Each row is a point on a tangle of strands that fork and nearly touch. The rows are in no order.
Two points are linked if the straight distance between their rows is under 81. Some points are linked to none.
lidog: [ -8  -7  18  48  10  11   6   4 -29  31  20   4  -6 -23  57   3  12 -10
  20  29  -9  17   2  30]
rige: [-24 -14  -5  19  -2  38 -75 -18  30   0  38  11  -1 -12 -16   5 -31 -41
 -18  27 -11  14  43 -37]
Fada: [ -4  10  13  29 -14 -14 -30  24  -6 -13  62  11   4 -16  -4 -33 -31  -7
 -21  35 -11  13   3  14]
bimad: [ -5  20 -12  24  -3  12   3 -33  17   0   6  46 -28  19  -6  47  17 -10
 -25  19  16  26   0 -12]
Nak: [-37 -14   4  32  15  54 -48   6 -18  16  -9   0  10 -19  19  20 -13 -30
  26  17  -2   9  36 -10]
Guk: [ 35  12   8 -62 -11 -13  31 -29   2 -16 -51 -27  14   0 -21  -2  18  28
  11 -18   8 -23 -44   3]
dirog: [-29  -2 -39 -29  27  39  21   2 -40 -16 -50 -51   0  35   8  47  28  -5
  13 -44   5 -46  17  10]
Fim: [-23 -31 -25 -30   6  24  45  -1 -22  17 -49 -77  -5  12  46 -20   3  62
  31 -64  -4 -45 -22  -1]
nekav: [ 56  12  16   0 -15 -79  42  23  49 -12  -1  45   7  31 -28 -12   5 -34
 -26 -23 -11  22   7 -11]
Tis: [-34 -19  13  27  15  37 -33  25 -43  26   0 -14   9 -33  33  -5 -14 -12
  41  10  -2   1  25  10]
Zamu: [ 21  31  18  11  -9 -39  29  -1  43  13 -26 -10  17 -21   3 -49  -8  57
  31   7  -4  32 -54  -1]
sunu: [ 10   6  11   0   7   5  36 -26   6  24 -39 -24   2 -24  37  -8  20  42
  31  -5  -2   9 -47  10]
Lel: [ 35 -17  21  -8  14 -14  20   5 -26  -2  27  10   5  -2  26  -9  20 -13
  -9  15 -23  -3  14  32]
Virid: [ 33 -24  -5 -41  18  20  17 -25 -20 -10   7  18   2  23  -6  37  42 -19
 -22   0 -10 -26  22  11]
led: [-42 -27 -11   6  39  46 -23  27 -50   3 -20 -31  11   8  17  14   3 -26
  33 -21  -2 -38  59   5]
Kefa: [-47  -9 -25 -27  25  29   5  20 -51 -23 -37 -57   9  36  12  10  10  -4
  22 -55   6 -61  41   5]
Bag: [-16  34  -8  18  -8   5   4 -33  18   5 -31  10 -13 -10  -1  43  10  21
  12   8  13  32 -52  -6]
zukuf: [ 42  25  17  -2 -12 -49  42 -19  49  -3 -38  18   5   9 -17   1  32  -2
   2 -21   9  20 -23  -8]
nebor: [  5  -1  -2  10  -8 -20 -20  18  14 -18  74  20  -3   4 -22 -26 -19 -18
 -40  28 -18  11  14   5]
Febo: [-32  12  -1  21 -17  16 -63  -8  32 -15  49   6  -1 -11 -31 -17 -50 -27
 -29  21  10  22  20 -27]
tavu: [ 34  16 -21  -6 -28 -59  27  19  51 -15   3  49 -27  40 -52  -9 -24  -9
 -61  -6  17  22  -9 -25]
vadud: [ 28  20  21  11   7 -15  52 -37  49  27 -47 -18  13 -15  34  -8  39  21
  31 -18  -5  24 -32  -1]
Mekan: [-12 -11  -1  -4  14  21  24  -5 -23  29 -35 -42  -3 -19  43   2  11  29
  34 -17   2  -4 -31  18]
Buz: [ 25  -9 -16 -52   4  18  13 -29 -10 -17  -7  25   0  29 -30  51  38  -5
 -31   5  11 -24   9  -7]
vem: [-31  28  -4  47 -20   7 -40   0  23  -7  39  14 -11  -7 -25  -5 -42 -16
 -26  21  14  37  -3 -16]
Geva: [ 11  16 -29  16 -15 -20  20 -12  55   8  29  74 -47  47 -23  21  -3 -13
 -61   7   7  26  20 -27]
ton: [ 10 -24  14 -40  -2 -14  20  10 -40  19 -14 -47  18 -34  23 -53 -18  68
  37 -28   7 -39 -36  12]
kular: [ 57  -6  36  -5  11 -52  38   7  -8  -7  15  16  14  -4  26 -27  24 -16
  -6   2 -26   6  10  26]
vulo: [-23   3 -32 -20  20  50   4 -12 -27  -4 -47 -28   0  16   2  63  24 -11
  13 -27   9 -33   4   4]
kugov: [ -3  45 -11  11 -33 -37  -2   3  32 -24 -11   7 -15   9 -45 -10 -29  21
 -16  14  25  33 -59 -11]
dun: [-49 -20  -6 -16  38  33 -26  22 -49 -17 -36 -50  17  26   6  -4 -11 -15
  38 -42   2 -57  67  -5]
Pigat: [-16  -1 -15  -9  13  39  -2 -11 -28   2 -29 -15   1   2   6  41  18 -10
  12   2  10 -12  -4   7]
Malil: [  6  -6  27   3  -2 -23   9  11 -28  14   3 -17   6 -36  29 -36  -6  32
  25  11  -1  -4 -32  28]
pema: [-20   7 -31  -1 -13  20 -33 -21  53  -2  54  44 -34  24 -38  24  -7 -11
 -52  11  19  11  29 -36]
gek: [ -9   9 -15 -45 -16  29 -36 -12 -12 -28 -12  11   7  12 -59  48  -1   1
  -9   3  21 -16  -8 -20]
Tivu: [ -3 -39  11  -6  17  28 -41  30 -40   4  37  -2  20 -17   9 -18  -6 -26
   9  18 -19 -28  54  12]
Tagim: [  0 -14  10  39  10  16 -15   3 -17  13  46  22   0  -9  27   6   4 -28
  -4  37 -18  14  24  18]
Lise: [-27   9  18  -9 -21   8 -45  20 -28  -1  -6 -22  12 -41 -10 -17 -34  29
  38   7   9  -5 -25   0]
Nofi: [ 19  33 -16  10 -33 -55  19   9  47 -15 -18  34 -23  26 -51  -5 -20   7
 -37   4  24  28 -40 -20]
Lezu: [ 12 -24  21 -13   9 -21  20   9 -33  30  -7 -32   7 -39  40 -47  -5  46
  29  -9  -4 -19 -26  25]
Kefev: [ 36  22   8 -10 -10 -40  32 -27  35 -15 -28  35  -6  20 -25  20  25  -4
 -20  -5  14  16 -18  -7]
fup: [-19   6 -21 -32 -18  18 -40 -21  37 -23  37  38 -21  16 -56  31  -7  -2
 -50  10  22  -3  15 -35]
diz: [-33 -20  13  33   0  46 -68  -3   1  10   0   2   5 -23   3   0 -36 -39
  11  24 -13  17  43 -25]
pil: [-33  -8  24  -9 -16  24 -64  28 -34  -9 -15 -22  23 -35 -17 -21 -48  -4
  36   5   7 -12  15 -14]
kavez: [  0  48  -5   6 -27 -37   8  -9  41 -13 -31   1  -6  -2 -41   4 -12  42
   8  12  13  28 -67 -14]
gez: [  8  42   2  13 -15 -29  20 -17  51   2 -40  -4   4 -12 -18 -17  -8  51
  26   6   4  41 -65 -12]
bedol: [ 24  17  13   9 -11 -41  10  10   5 -17  14  14   1   2 -12 -24  -4   5
 -16  23  -7  17 -22  13]
Lasub: [ 42  24  20   7  -1 -30  56 -37  57  12 -47   3   9  -3   7  13  47  -2
  19 -31   6  24 -23 -10]
fotet: [-41 -24 -22  10  43  50   5  15 -44  14 -23 -36   6  17  43  26  21 -25
  24 -28  -4 -30  50  15]
pabi: [ 67   2  43 -14   3 -76  37  17  10 -19   9  22  24   0   7 -35  16 -18
 -11  -9 -27   6  10  13]
Furob: [ 42 -24   6 -12  23   1  24 -19 -14   1  26  28  -3  20  21  22  42 -26
 -18  10 -29  -1  25  23]
zubon: [-28 -29 -27 -18  11  22  48   1 -29   6 -52 -76 -10  27  48  -6  25  36
  26 -63  -5 -53  -9   8]
buno: [-37  30  -3  45 -22  19 -37 -17  11  -4  11  17 -13  -8 -23  29 -20  -9
  -9  18  18  41 -15 -18]
geruz: [ 30  11  -1 -34  -5 -13  29 -42   9 -13 -32  34  -7  23 -24  43  38   0
 -27  -3  15  -1  -8  -7]
lipa: [ 22 -30  18  -6  20  -1   7  20 -56  11  24  -8  13 -13  42 -14  12  -9
   2  11 -17 -22  23  43]
gige: [-20 -15  32   5 -16  10 -66  29 -29 -11  23 -11  24 -42 -12 -41 -47 -10
  13  22  -4  -5  23  -6]
Pino: [-45  -3  -9   0  18  37  -7  11 -36  29 -38 -40  -1 -24  34  11 -11  24
  60 -28   8 -13 -17   6]
nuva: [ 59  15  28 -14 -15 -80  41  28  43 -19  -4  28  21  12 -28 -28  16 -22
 -14 -24 -12  11  -2  -5]
Nuse: [-23 -25 -17  12  31  41  27   3 -45  22 -22 -39  -5  11  57  25  28 -17
  17 -24  -1 -28  19  27]
tavip: [  2  31 -21  43 -18 -18  18 -22  41   4   5  58 -39  36 -17  30   0  -8
 -37  14  18  40  -7 -21]
riza: [ -3 -27   9   7  20  25 -17  29 -52  15  20 -12  13 -23  30  -7   0 -16
  21  10  -8 -21  30  28]
Sida: [  1 -33   6 -12   9  23 -53  18  -2  -7  59   5  15  -9 -11 -18  -9 -26
  -7  30 -26 -17  45  -3]
Kub: [  2 -28  -1  14  10  23 -35   0   5   4  74  22  -1  -5   7  -2  11 -34
 -14  35 -30   0  46   2]
lil: [  2 -26  -7 -45   5  10  38   0 -24  24 -34 -66  10 -17  34 -39  -7  72
  36 -47   3 -35 -34   4]
ponu: [-13   5 -29  29  -8   6 -12 -17  52   7  64  56 -41  31 -18  20 -11 -23
 -55  20   3  25  22 -25]
Zelim: [ 38  27  24   9 -10 -61  37  10  57   8 -27  -7  30 -21  -3 -63  -7  42
  31  -9  -7  23 -43  -6]
gisa: [-14  19  13   9 -16  -7 -14   6  -9   8  -4 -16   4 -33   4 -15 -16  37
  29  18   3  12 -44  11]
gugov: [ 25  -2 -26 -20 -15 -47  15  16  48 -20  50  47 -24  44 -49 -18 -26 -11
 -72   2  -1  15  11 -18]
koron: [-17   9 -13  20  -5  28 -25 -19   6   1  13  29 -12  -2 -11  43   6 -15
 -16  24  13  18   3  -9]
zer: [ -9  -3  -4   0   1  31 -14  -6 -22  -2   0   4   4  -8  -3  27  10 -13
   4  16   3  -6   1   8]
Gat: [  9   2 -21   7  -7 -29 -12  19  37 -16  79  30 -13  24 -33 -27 -30 -20
 -60  15 -11  14  10  -8]
doz: [ -9  -8  24   4 -16  -8 -49  35 -29 -15  45  -6  18 -32  -6 -43 -37  -4
   4  29  -5 -12  13  14]
bopu: [-11 -31 -22 -12  20  22  45  -2 -39  11 -44 -58 -14  17  56  13  33   5
  12 -43  -7 -37  -2  24]

A fork is a point with three links, a tip a point with one. Leave the first point through the second and follow the links. Name the first fork or tip that comes.
Buz; geruz -> Pino
Pino; Mekan -> Lel
fotet; led -> koron
bimad; tavip -> fup
buno; vem -> riza
gugov; tavu -> Zelim
Tivu; Sida -> lidog
Lel; kular -> nekav

Follow the links from the first point to the second, and from the first to the third. Name the last point that the two ways share.
Pigat; Febo; ponu -> koron
pabi; sunu; riza -> Lel
fup; Pigat; Febo -> koron
Buz; Sida; vem -> riza
Sida; nekav; bimad -> riza
zukuf; Sida; nekav -> Lel

A fork is a point with three links. Follow the links from the first point to the second and name the forks in between, in order.
Kefev; lipa -> Lel
Buz; Febo -> Lel, riza
fup; diz -> koron
Tagim; Febo -> riza
rige; Virid -> riza, Lel
